Points on a hilly landscape, in no order, each with its height.
From any point a ball takes the steepest step (drop divided by distance) to one of its 2 nearest points. It stops when none of these is lower. Distance is the straight distance between rows; heights are no part of it.
Z483 h=61: [ 97  95 149  80 128  86 176 177 129 108 152  96 136 102 122 170 121 120
 120  75 136 120 161 161]
Z146 h=345: [100 120 190 120 135 147 129 120 130  78 172 144 129 191  85 183 109 140
 155 165 118 118  96 134]
Z726 h=605: [206 162 128 176 126 151 136 103 145 141 183  86 143 149 109 102 131 135
 120 153 138 140 110  82]
Z907 h=781: [138  81 158 185 170 152 123  63 112 164 100 111 153 148 120 125  98 139
 105 165 132 154  99 122]
Z534 h=579: [ 49 161  83 119 136 106 138 130 138 117  89 164 112 130 143 131 138  80
 146 168 123  93 187 103]
Z177 h=472: [151 139 179 179 139 136 128  59 132 144 107 146 145 147  93 171 154 159
 156 179 114 169 102 102]
Z291 h=409: [ 91 118 194 133 151 145 137  87 122 107 117 170 124 163  97 186 121 153
 153 179 120 149  96 111]
Z307 h=405: [139 184  66 132 109 163 147 176 120 101 200 109 138  86 169  95 150 170
 122 112 171 138 109 119]
Z398 h=542: [143 184  98 201 146 103 107 160 147 133  82 111 121 127 179 110 142 128
 161 148 130 107 153 130]
Z337 h=256: [137 146 108  81 128 137  93 153 160 130 125 152 118  65 189  88 141 150
 113  71 131 153  98 124]
Z612 h=393: [118 193 130 102  96 103 151 119 148 114 104 159 116  92  96 157 215 111
 149 146 116 131 158 113]
Z570 h=371: [ 81  82 156 161 166 133 147 141  93 131 134 164 118 178 137 151  70 132
 163 165 113 110 135 129]
Z454 h=562: [168 143 126 128 139 164 172 103 117 153 189 104 127 139 104 110 116 104
  92 145 139 133 121  74]
Z622 h=236: [164 145 144 112 104 102  51  85 169 133  59 110 156  88 155 105 157 140
 119 104 108 142  79 142]
Z609 h=369: [161 169 112 130 140 140  61 144 185  98 157  70 151 123 178 102 109 142
 106  95 145 124  83 121]
Z566 h=434: [153 152 147 117  91 101 131 148 112 138 105 174 103 106  85 149 207 145
 165 121 121 156 146 140]
Z677 h=457: [ 89 129 111 139 148 156  40  66 172 109  71 128 147 147 147  87 117 138
 118 165 133 135  87 136]
Z486 h=81: [139  81 154 112 118 173 143 129  65 121 123 188  76 148 110  93  89 142
 100 114 123 155  90 116]
Z936 h=645: [112  91 127 106 142 126 183 144 102 160 112 148 102 105 156 125  99 129
 111  97 143 133 150 101]
Z543 h=357: [170 127 119  93 104 140 108 145 152 109 166  84 129  96 132 117 132 140
  76  56 169 161  92 153]
Z970 h=525: [ 86 136 106 120 120 144 132 137 111 120 137 181 110 167  96 106 121  94
 158 191 110  97 152 124]
Z579 h=296: [111 159  98 128 122 169 170 210  86 120 188 177  88 145 125 100 138 147
 156 143 147 130 138 127]
Z802 h=343: [126 167 141 129 114  86 124  90 154 120  47 134 132 101 130 163 175 129
 143 137 112 129 141 103]
Z675 h=65: [159 125 139 180 149 143 158 171 100 145 183 140 121 162 124 128  97 147
 166 141 128 126 143 119]
Z682 h=488: [116 109 103 107 101 152  38  68 161 118  79 133 143 117 113  72 133 117
 104 136 128 145  86 166]
Z905 h=262: [113 124 185 138 134  94 117 155 138  91 156 126 142 169 113 212 118 158
 182 124 109 116 128 149]
Z950 h=255: [105 133 143  99 129 124 149  94 137 116 153 128 156 164  77 180 153 111
 147 201  67  70 162 155]
Z844 h=648: [174 143 137 187 144 124 136 108 131 144 184  76 165 170 102 129 122 115
 148 172 110 103 145 119]
Z181 h=549: [ 83 121 108  80  88  92 126  88 151 111  81 105 148  79  98 145 162  60
 101 128 114 129 158 140]
Z68 h=342: [129 124 149 130 156 119 115  85 157 143  65 147 127  92 182 148 131 162
 124 103 123 134 108  87]
Z754 h=736: [ 84 150  95 166 143 116 108  51 125 154  73 137 148 143 130 108 139  89
 129 222 120 113 159 106]
Z190 h=419: [ 96 108 108 157 174 145  74  94 157 128  89 121 137 147 178  96  78 137
 113 134 140 113 102 119]
Z983 h=512: [179 115 113 103 122 169 166  82 121 162 165  84 129  99 109  99 119  84
  46 106 150 143 105 100]
Z215 h=759: [107 122 121 171 173 132 140  56 118 170  87 121 147 141 150 124 108 115
 114 187 121 123 137  78]
Z878 h=315: [181 132 144 122 121 128  97 162 153 108 188  89 125 139 141 148 116 171
 110  67 160 157  81 135]
Z113 h=473: [147 166 138 140 120  95 127 186 145  90 186  64 158 137 133 167 138 148
 150 106 138 122 136 146]
Z500 h=193: [113  98  91 101  69  96  99 176 109 131  99 134 127  94  99  90 145 114
 138  93 130 150 172 197]
Z322 h=272: [143 102 120 127 139 187 146  85  84 162 119 176  94 141 124  74  94 118
  92 155 120 138  92  76]
Z900 h=259: [123 129 158 197 171 123 142 136 126 131 168 136 141 186 132 173  94 138
 179 175 100  92 146 126]
Z310 h=416: [123 135 112 123 147 111 178 158 115 148 168 115 136 140 116 169 150 118
 153 164  71  58 201 165]
Z276 h=161: [104  73 142  88 118 104 135 138 120 115 125  99 132 132  97 141 102  99
 102  78 148 121 131 190]
Z769 h=233: [174 118 148 160 124 131 105 177 116 127 189 117 122 170 117 143 102 167
 154 101 133 155 103 132]
Z979 h=414: [ 88 111 128  95 153 131 167 121 129 115 175  94 139 146 115 147  92  79
  94 133 130  87 139 120]
Z79 h=458: [141 172 121 145 140 181 117 125 144 115 160 170  94 166 132 115 126 155
 154 159 137 126  94  62]
Z237 h=511: [117 180  99 145 128 108 128 166 167  76 180  44 171 138 134 126 122 100
 135 144 133  91 159 142]
Z529 h=417: [158 145  93 133 156 160 109  94 178 128 146  75 143 110 173  81  96 108
  78 104 143 114  99  99]
Z364 h=346: [192 147 112 118  88 121 113 139 137 143 125  83 146  66 132  98 163 145
 104  84 134 164 114 145]
Z817 h=622: [134 125 125  95 119 119 203 140 109 153 158 122 132  88 124 143 143 110
 102 119 131 138 158 100]
Z812 h=258: [117  42 163 103 138 132 172 109  66 141 133 113 129 148 101 133  85  81
  79 109 129 108 127 193]
Z374 h=304: [141 139  78  94  98 155 127 178 113 141 139 161 107  69 155  84 163 162
 128  88 146 160 123 136]
Z176 h=235: [117  89 148  82 140 151 128 142 137  85 151 107 116 153 130 157  88 110
  78  58 186 123  98 168]
Z446 h=661: [ 88  68 113 102 157 135 146 120 123 138  93 129 112 114 170 122  73 108
  87  78 156 117 133 128]
Z627 h=471: [111 156 113 131 119 130 140 165 126 126 172 152 122 160  87 129 164 108
 169 179  92  80 175 158]
Z420 h=445: [160  91 190 133 127 123 181 127  96 150 139 155 108 123 116 172 121 157
 142 105 128 154 123 108]
Z964 h=350: [160 121 153 144 123 109 152 122 122 140 149 130 146 146  78 184 169 137
 169 171  59  78 173 175]
Z706 h=174: [108 117 159 129 130  63 135 164 136 106 113 101 148 129 130 180 129 133
 162 108 112 105 164 162]
Z438 h=570: [134 158 129 191 160  93 157 118 129 152  85 122 131 132 165 151 136 124
 157 141 117 108 168  99]
Z17 h=402: [ 83  70 131 137 130 129 116 145  85 136  92 185  98 155 128 110  86 132
 149 143 127 130 140 145]
Z867 h=521: [209 167 173 160 108 100 176 120 128 153 155 107 140 112  98 165 193 148
 148 132 111 153 140 114]
Z804 h=352: [ 73  98 147 105 140 109 137 112 135 104 145 102 153 164 104 161 105 101
 133 158 111  81 151 163]
Z157 h=316: [167  87 188  89  82 137 125 126  83 125 122 172  90 131  77 146 137 159
 118  91 128 177  76 144]
Z535 h=388: [161  91 220  93 103 128 176 130  97 117 172 151 102 140  75 184 136 139
 124 104 118 158  99 140]
Z270 h=486: [188 113 173 125 103  94 154 116 122 151 120 110 132  95 102 161 160 154
 121  85 128 165 129 127]
Z944 h=574: [120 115 134  87 114 107 153  77 144 138  85 106 138  80 107 147 148 100
  84 102 139 138 133 119]
Z561 h=504: [ 93 143 140  77 121 158 178 164 113  84 179 166  97 155 100 144 114 114
 130 146 129 120 121  98]
Z999 h=441: [150 211  99 145  99 120 129 193 132  88 203  84 147 116 146 136 173 171
 145 123 161 137 114 139]
Z361 h=520: [149 176 171 173 147 111 157  75 157 122 139 119 147 149 115 186 155 136
 152 174 112 121 131  73]
Z209 h=281: [100  85 140  79 136 144  83 141 140 103 113 148  99 141 153 141  88 144
 105  58 162 131  83 162]
Z358 h=349: [219 125 135 152  87 122  58 111 130 160 120 118 143 125 104 100 162 166
 136  95 120 173  87 146]
Z637 h=569: [ 73 130 117 112  99 105 120 143 124 115  92 191 107 142  92 132 164 110
 174 157 109 116 166 158]
Z280 h=519: [ 85 120  85  97 106 131  86  61 164 113  69 103 148  99 120 106 130  73
  86 130 126 131 121 139]
Z311 h=683: [131 166 121 180 146  97 125  99 156 125 128  53 180 153 134 128 116  92
 133 180 116  90 153 117]
Z306 h=597: [ 97 112 125 150 166  81 155 127 134 132  82  94 145 116 179 154  92 120
 123 114 128 109 165 109]
Z110 h=217: [ 89 120  87 122 122 134 169 225  81 131 168 154 109 118 138 100 124 130
 156 125 140 116 172 162]
Z45 h=109: [111 103  96 110  96 106 104 231  92 121 136 134 115 112 124 100 129 147
 145  86 144 146 159 186]
Z698 h=529: [110 153  59 123 126 157 106 122 137 149  85 179 106  97 155  60 137 112
 125 143 121 122 145 100]
Z519 h=366: [119  86 150 130 170 158 110  79 131 151  93 162 120 124 168 110  95 155
 106 108 134 142  84 110]
Z74 h=380: [ 93  86 165 125 145 108 102  90 127 145  30 171 125  96 161 160 132 172
 130 108 123 157 107 131]
Z896 h=324: [121 118 105 108 124 139  60 143 167  95 128 104 126 140 145 103  98 136
 113  81 156 125  92 157]
Z873 h=561: [ 73 124  97 103 125 128 133 105 132 133  67 174 110 109 136 116 132 111
 127 142 130 121 155  99]
Z93 h=465: [ 87 143 124  96 152 135 194 166 119 112 180 134 124 140 132 156 118 110
 135 145 120  89 164 108]
Z85 h=607: [ 55 146  99 148 163  90 121 135 153 108  70 128 131 141 181 142 103 109
 149 148 132  91 172 108]
Z231 h=309: [129 110 129  95 159 151 100 128 146 155 111 186 103  95 196  77 110 145
 121  85 124 137  90 103]
Z462 h=510: [132 163 107 178 132  95  88 197 137 101 127  93 140 156 158 132 121 142
 166 123 133 115 145 147]
Z525 h=394: [127 143 109 145 144 196 104  86 131 127 134 160 111 173 122  73 104 127
 121 184 130 123  87  74]
Z708 h=501: [122 139 140  96 113 155 119 152 128 102 143 174  90 152 111 141 132 153
 150 127 141 141 109  99]
Z305 h=494: [158 163  59 147 117 171 120 154 119 158 140 158 113  97 147  49 157 132
 126 131 138 138 139 122]
Z60 h=290: [177 154 144 141 118  94 115  83 148 154  40 117 145  73 169 127 167 143
 118 116 104 138 111 107]
Z669 h=466: [154 135  82 114 121 155 144 114 148 132 167  48 152  87 129  97 120  81
  68 105 144 133 130 115]
Z444 h=341: [ 89  38 153 138 134 116 127 117  84 148  88 136 129 156 113 121  85 121
 117 140 125 131 133 190]
Z169 h=293: [194 139 125 123 103 112  42 141 150 149 115 115 147  96 162  80 148 154
 124  83 112 156  78 148]
Z913 h=234: [126  63 189 122 115 149 108 137  65 114 107 179  93 160  95 146 102 159
 132 113 125 167  70 163]
Z349 h=398: [185 155 111 170  94 116  77 154 120 150 125 125 124 130 107 100 169 150
 158 118 129 148 131 152]
Z38 h=448: [156 146  90 153  99 139 111 133 117 152 137 134 125 129  90  67 157 106
 143 154 130 132 152 138]
Z765 h=709: [102 171  83 160 126  94 112 103 144 128  91  93 157 132 131 110 144  65
 136 186 113  90 177 123]
Z416 h=598: [111 106 109  80 125 117 186 105 116 162 126  89 135  59 123 141 129  68
  62  93 142 142 159 113]
Z297 h=356: [145 148 103 131 131 169 178 193 102 125 199 146 104 120 156 109 123 181
 133 118 163 150 121 100]

For each start below, name the point where the ball stops.
Z765 | Z483
Z867 | Z486
Z936 | Z337
Z306 | Z45
Z237 | Z45
Z529 | Z483
Z85 | Z622
Z361 | Z483

Call two points neighbours if one is among the 2 nearest of the other. Go from one point of each pair to the other, from neighbour to neighbour, staying as low as possible. Name the highest point that can't be avoided.
Z45 and Z483 | Z500
Z45 and Z622 | Z17
Z68 and Z337 | Z519
Z622 and Z675 | Z543
Z950 and Z486 | Z561
